Points, in no order, along strands that fork and pass close to each other.
Points whose rows are less than 110 apart are linked; no others are. Some points are linked to none.
Rukod: [-16   6 -28  43  -1  35 -26 -49  11  -9  20  52 -11  31  -5  25 -49 -19
  25  -7]
fipes: [ -9  28  41 -27 -31  -2  60  28 -19 -65  27  20 -57 -14  18  -4 -30 -24
 -12 -26]
buto: [-43   6 -60  16  12  -3 -46 -66  24   2 -10  48   5  -7 -25  21 -54 -27
  35  -6]
kemun: [ 13  20  -3  16   0 -13 -35  14  26   4  36 -25 -37  10 -17 -40  81 -21
 -18  27]
Duza: [ -6 -25  38 -41 -45   7  60  32   1  31  20  46 -22   3  -6  12 -21 -39
  -3  50]
pudut: [-23  -9   9 -65  31  39  65  -1 -25  43 -13   9  -4  28  13 -34 -37 -12
  35  -5]
lefiv: [  7  -3  10 -59  -5 -49  25   2   6  86  -5 -26   3 -15 -24  -7  50  -1
 -29  50]
voz: [-23  -7 -29 -12 -34 -30  10  13 -13  55 -76 -17   9  -9 -18 -17  39  16
  43  14]
mebib: [ -8 -26   6  24  65  90 -30 -51 -16 -31   3 -21  34  10  -4  25 -45  10
 -36 -14]
Neruf: [-28  40 -56 -67  45 -14   7 -54  16  -5 -32   2  35  -4 -11 -27 -21 -28
   1 -18]
Rim: [ 57 -49 -29  17  -7 -42 -52  22  -6  41  -5 -21   9 -20 -14  71  18  30
  17  35]
penid: [ 22  66  -9   3 -10 -13 -41 -24  16  41 -56 -18  54 -15 -59  42   6  49
  39 -29]
notuk: [ 30 -13  46 -10 -56 -12  56  -3 -44 -70  19 -18 -30 -11   9 -30  44   0
 -12 -23]
sof: [ 12 -21 -16  40 -42 -24 -65 -23  24  61 -21  25  -7  -5 -29  21  35   0
   2  33]
noziv: [ -1   9 -37 -47  -4 -38  32  36  11  48 -17  27   5 -29 -42 -27 -39 -30
   1  -9]
Tavu: [ 10  34 -25  -4  -8  20 -90 -52 -14  37 -10  58  24  14 -62   6 -27  10
  42  11]
Lag: [  4 -22  64  10  22   8  61   6 -10 -46  54  14 -12 -34  37  -3 -13  44
 -50 -38]
fatuz: [  3  -4  -6  68   6  52 -12 -35   2   5  44  42 -25  29  -9  10 -39  -5
  15 -40]
Vavo: [  2   3  -7  69  12  19  -8  -5  22 -21  62  36 -27   3  -4 -29   4 -14
  21 -50]
muv: [-20 -25   8 -48 -23 -25  33   7  -6  78  -3 -12 -33 -12 -23 -28  53 -27
 -18  35]
Fofiz: [-11 -14   2  41 -34 -44 -44   8  31  26  22   7  -7 -10   6  26  36 -26
 -22  42]
Tozuf: [ -9  15 -54 -20   4 -17 -52 -24  23  -1 -31 -16  19 -14 -23  33 -46 -56
 -34  -5]
gen: [ 39  17 -10  -9  -3 -12 -77 -32 -10  54 -26  -3  45 -13 -62  74 -26  58
  43 -13]
ginek: [-12 -35   6 -26 -33  16  51  26   0  15 -18  31 -51  21  40   8 -21 -18
 -29   9]
moti: [ -2 -18  75  66   0  28  -1  25   3 -52   3 -32  -2 -42 -19   2 -13  48
 -71 -24]
gofeb: [ 38 -19 -11 -52  -5 -46   3  28 -28  68 -17 -33  44 -31  -4  31  23   4
 -19  32]
sodi: [ -8  37  61 -19 -35 -31  39  39   5 -45  36   4 -67  -2  23  13   0 -18
 -32  -7]
tef: [ 11  45 -15 -18   1 -52 -31   7  23  48 -22 -39  47 -31 -15  -1  25  -9
 -22 -35]
pur: [  9   5  33  -7  42  37 -18  15   3  -4   5 -16 -60   8  50 -19  13  -1
 -50 -67]
raz: [ 54  32  13  12   3 -20  -3  46  31 -26  25  -9   5  36  -9  45 -29   0
  -6  32]
gefa: [ -6 -41 -26  47  22  53  37  -9 -19 -82  18  15  18 -28  -1   7 -47  24
  -1 -14]
Favo: [ 24 -36  46   5   4  26  64  -7  -1 -41  29  20 -12   1  52  14  -2  39
 -53 -13]
Noref: [  1  14 -15   3  31 -31 -33  56  -1  20 -15 -69  20  10 -15  30 -28  -5
  33   4]
Nirur: [-32  49 -41   3 -21  -9 -26 -56  20  18 -63  20  44 -38 -44  18  -6  36
  55 -34]
Lasin: [-20 -33  21  25 -30  48   5  27 -33 -38 -19 -31 -32  20  54  15  19  -8
  -6   0]
kitev: [-65   6   7 -10   8 -33  -5  17  -7  28   2 -22  19   6  39  -9   5 -21
  27  25]
monos: [-14 -33   7  16  10  16 -12 -30  -4  26 -13   2   8  36  50 -10  44  24
  27  31]
nini: [ 20  -9 -34  35  -1 -24   4  24  44   0  11  50 -42  14 -36 -30  25  19
  39  19]
Duni: [  7 -18  56 -10 -40  -1  42  -1 -76 -81   0 -33 -32 -44  29 -10  -1   2
  -8 -47]
ralus: [-17  -2   9 -54  17   8  51  -9 -18  61 -31 -17   1  11  24 -48  16  -1
   5 -39]
gorem: [-18  18   2 -13  -8   2 -24  61 -13 -17 -27 -61  -4  26   8  36 -31 -36
  -2  34]
Ral: [ -8 -44  31  56  30  38  -7 -24 -11   4  31 -11  20  10  39   0  28  39
  -1   0]
bika: [ 35  20  11 -14   1 -34   4  62  -3 -27  41  -6  29  -3   0  32 -18 -12
  -8  40]
vaduv: [-12 -14  42  -1 -21  47  12  22 -60 -66  -4 -20 -34 -23  59   5  18 -10
 -31 -19]
Kav: [ 55 -19 -22  20 -25 -39 -71 -16  31  59 -24  19   6 -14 -54  44  23  34
   1  30]
zegi: [ 18 -49  -7 -36   4  44  50  14  -8  19 -24  28 -33  15  38 -19 -18  -3
 -41 -24]
fula: [-18  69 -28 -78  27 -28  27 -16   9  21 -44 -21  50  -7 -19  -9 -29 -11
   0 -21]
refuf: [  6   9 -11   1  19 -43  -9  80  10  36   0 -64 -27   4 -36  -3  13 -13
   2   2]
gunug: [-15  -3  15 -15  10 -48   1  75 -14  39  27 -53 -15 -17 -19   1  28 -22
  -7  35]
nep: [-52   7 -23  -8  31  20  -5 -31 -12 -57  26  12  15   5  34  -3 -20 -34
  17  14]
kiv: [ 11  23 -14   3  -7  -8 -91 -21 -22  61 -11  25  24   5 -80  44 -41  38
  47  10]
Mesik: [ -6  -2  22  11  60  41 -29 -27  15  16   8 -25 -10  19  48 -15 -12   9
 -26 -72]
rusen: [  8 -31 -22  41   1   2  42  13  28 -19  32  47 -39   8   9 -29  16  12
   6 -14]
Tebe: [-32  31 -64  -2   6 -31 -50 -58  18  12 -41  16  40 -47 -67  32 -38  -4
  40 -17]
ritub: [ 45  15 -17  18  -2  -1 -35  10  33  -9  -6  61 -10  35 -41 -12   0  31
  51  35]
pakof: [-37  -1  12  20   4 -19 -33 -15   9  31 -12  -7  14  40  33  10  24  12
  52  40]
Ponit: [ -7 -11   2  19  71  67 -34 -55  -2   7  11 -17  19   8  15   2 -44   7
 -28 -55]
mogaf: [-45  -5 -57 -44  61   8  -1 -60  -2 -33 -10  18  15   3  11 -17 -21 -31
   7  -6]
tum: [ 49  18 -31   7  23 -61 -53  21  29  52   8 -18  17 -30 -49 -11  32   7
   0 -12]
Luze: [-10  16 -31 -27  13 -46 -26 -10  26  28 -30  27  40  -8  -5   6 -32  24
  35  24]
Gesim: [ 46 -18 -35 -23 -11 -35 -34  18  -4  43 -33 -25  48 -19   6  53  -7   2
 -25  19]
saku: [-52  23   8  10  -3  -6 -21   1 -11 -46  34  -6  23   0  33   3  -4 -37
  19  27]
Sefiz: [-28  21  39 -53  -1  28  74  19 -27 -43  36  26 -39   1   3  -6 -53 -32
  17  -4]
deza: [ -4 -35  11 -26 -16  12  31  14 -18  24  21   9 -35  -1  14 -39  65 -20
 -27  30]
dugop: [  0 -62 -22  -9  19  44  14  -8 -13   7 -20   8   5 -14  45 -19  -8   6
 -45 -29]
gek: [ 40   8  25   3 -68 -14  35  -4 -15 -84  -3  -1  -2  26   6  -9   5 -11
  12   2]
purik: [ 12  28  26  29 -15 -10 -17  16  -7 -41  42 -25 -16  16 -14 -39  76 -21
  17  15]
Pap: [-17  30  18 -23 -22 -18  23  45 -29 -45  29   1  27   0   1  -7  -5 -31
  19  42]
Desa: [ 40  22  -5  -5  16  44 -27 -18  21 -10  -5  17  -1  60  25 -27   0 -12
  -5 -12]
Gop: [-18  -2  -7  21 -28  21  -9  52 -14 -20 -34 -36 -16  35   9   5  -4 -27
  27  30]
vit: [ 10 -19  92  26  10 -10  45  11 -19 -52  24 -37 -17 -53   1  -1   3  64
 -64 -24]
vide: [ 28 -31 -10   8   0  43  73  -2 -34 -73  21  32  21 -14   5 -26 -23  28
  10  -6]
zafiz: [-23  -6   0 -43 -28   3  30  32 -29   1   2  26  18   2   6   9 -25 -39
  14  70]
nufan: [-27 -14   9 -43  47  63  66  13 -42 -26  16   7 -17   4  19 -26 -40  -9
  10 -12]
faziv: [ 33  15 -27  -2  16 -45 -45  -7  43  43   9  -3 -10  -5 -44 -39  69  13
  -7  34]
kidan: [ 39  36 -18  -6  16  15 -36  -1  20 -12 -12  32  20  48 -12 -23 -10  -1
  28  31]
Menip: [ -9 -11  38  37 -12 -17  45 -34  20 -31  51 -16 -35  30  34  10  51  32
   9  24]
Zik: [-11 -31  47  63  30  13  23 -18  -2 -24  63 -33 -14  -5  25  -2  51  46
 -17  -7]
lel: [-19  -1  22  18 -27 -46  47   3  19 -17  42  17 -25  18  15   5  36  13
  16  52]
muk: [-13  60 -18 -40 -13 -41  18 -17  31  37 -38  -8  47 -26   2  -1   7   0
 -24 -40]
Fovap: [  6 -24   5  57  34  73   8 -11 -16 -72   4 -17  37 -16 -24   6 -49  29
 -13  -9]
Zor: [ 13 -31  44  84   6  64  -1  18 -12 -43   7 -36  17 -14 -32   5 -19  39
 -28 -22]
Vudig: [-13  11  -7  26  -8  -2 -42  -1  26  38 -22 -28 -27  24   2 -15  12 -27
  -4 -41]
Pedaz: [-15   6 -45   9 -31  -6 -18 -54  15  34 -67  29  30 -26   1  -5  15  11
  23 -36]
leten: [ 26  33  10 -10   7  41 -31  12  18 -33  -2   0 -39  44  29 -18  -8 -29
 -32 -28]
lafiz: [ -4  25  -6 -52  -6 -27  43 -13  16  58 -35  -1  -3  -2   3 -42  25  -1
 -20 -49]
Tol: [-21 -18   1  16 -33 -55   7  20  25  17  32  26 -11 -14  15  15  28  -9
 -14  60]
veduz: [ -6 -36 -48   8 -12  27 -15 -42   0  23 -52  15  15  -9  28 -19   5 -11
  -4 -34]
lakel: [ 29   2  -7   3 -36  15  51 -14 -16 -87   7  31   8  18  13 -11 -14  -6
  21   3]

Follow the links from the first point to the second, and from the first to the third. Name the last point that the two ways share.
zegi; Tavu; Desa | Nirur
monos; zafiz; sodi | saku
nufan; bika; tum | muk
Duni; moti; Desa | Fovap
nini; kiv; zegi | Nirur
Tol; zafiz; ralus | saku
tum; veduz; sodi | muk
Tavu; raz; pakof | Pap
Favo; leten; Noref | Fovap

A fork is a point with three links. Follow the links from the first point to the second and name the forks in between, in order.
Nirur; tum | Pap > saku > muk
Neruf; purik | muk
Pap; Tavu | Nirur
Noref; moti | Fovap
bika; Ral | Pap > saku
Rukod; bika | Nirur > Pap
tef; lel | muk > saku
fipes; raz | muk > saku > Pap
sof; mogaf | saku

A fork is a point with three links, a tip a point with one. Leave the first point through the second and follow the links. Name the first fork or tip that comes.
dugop; zegi | Pap
sodi; fipes | muk
Kav; sof | saku
Zik; Menip | deza
Vavo; fatuz | Nirur
rusen; nini | Fovap
gek; notuk | gunug
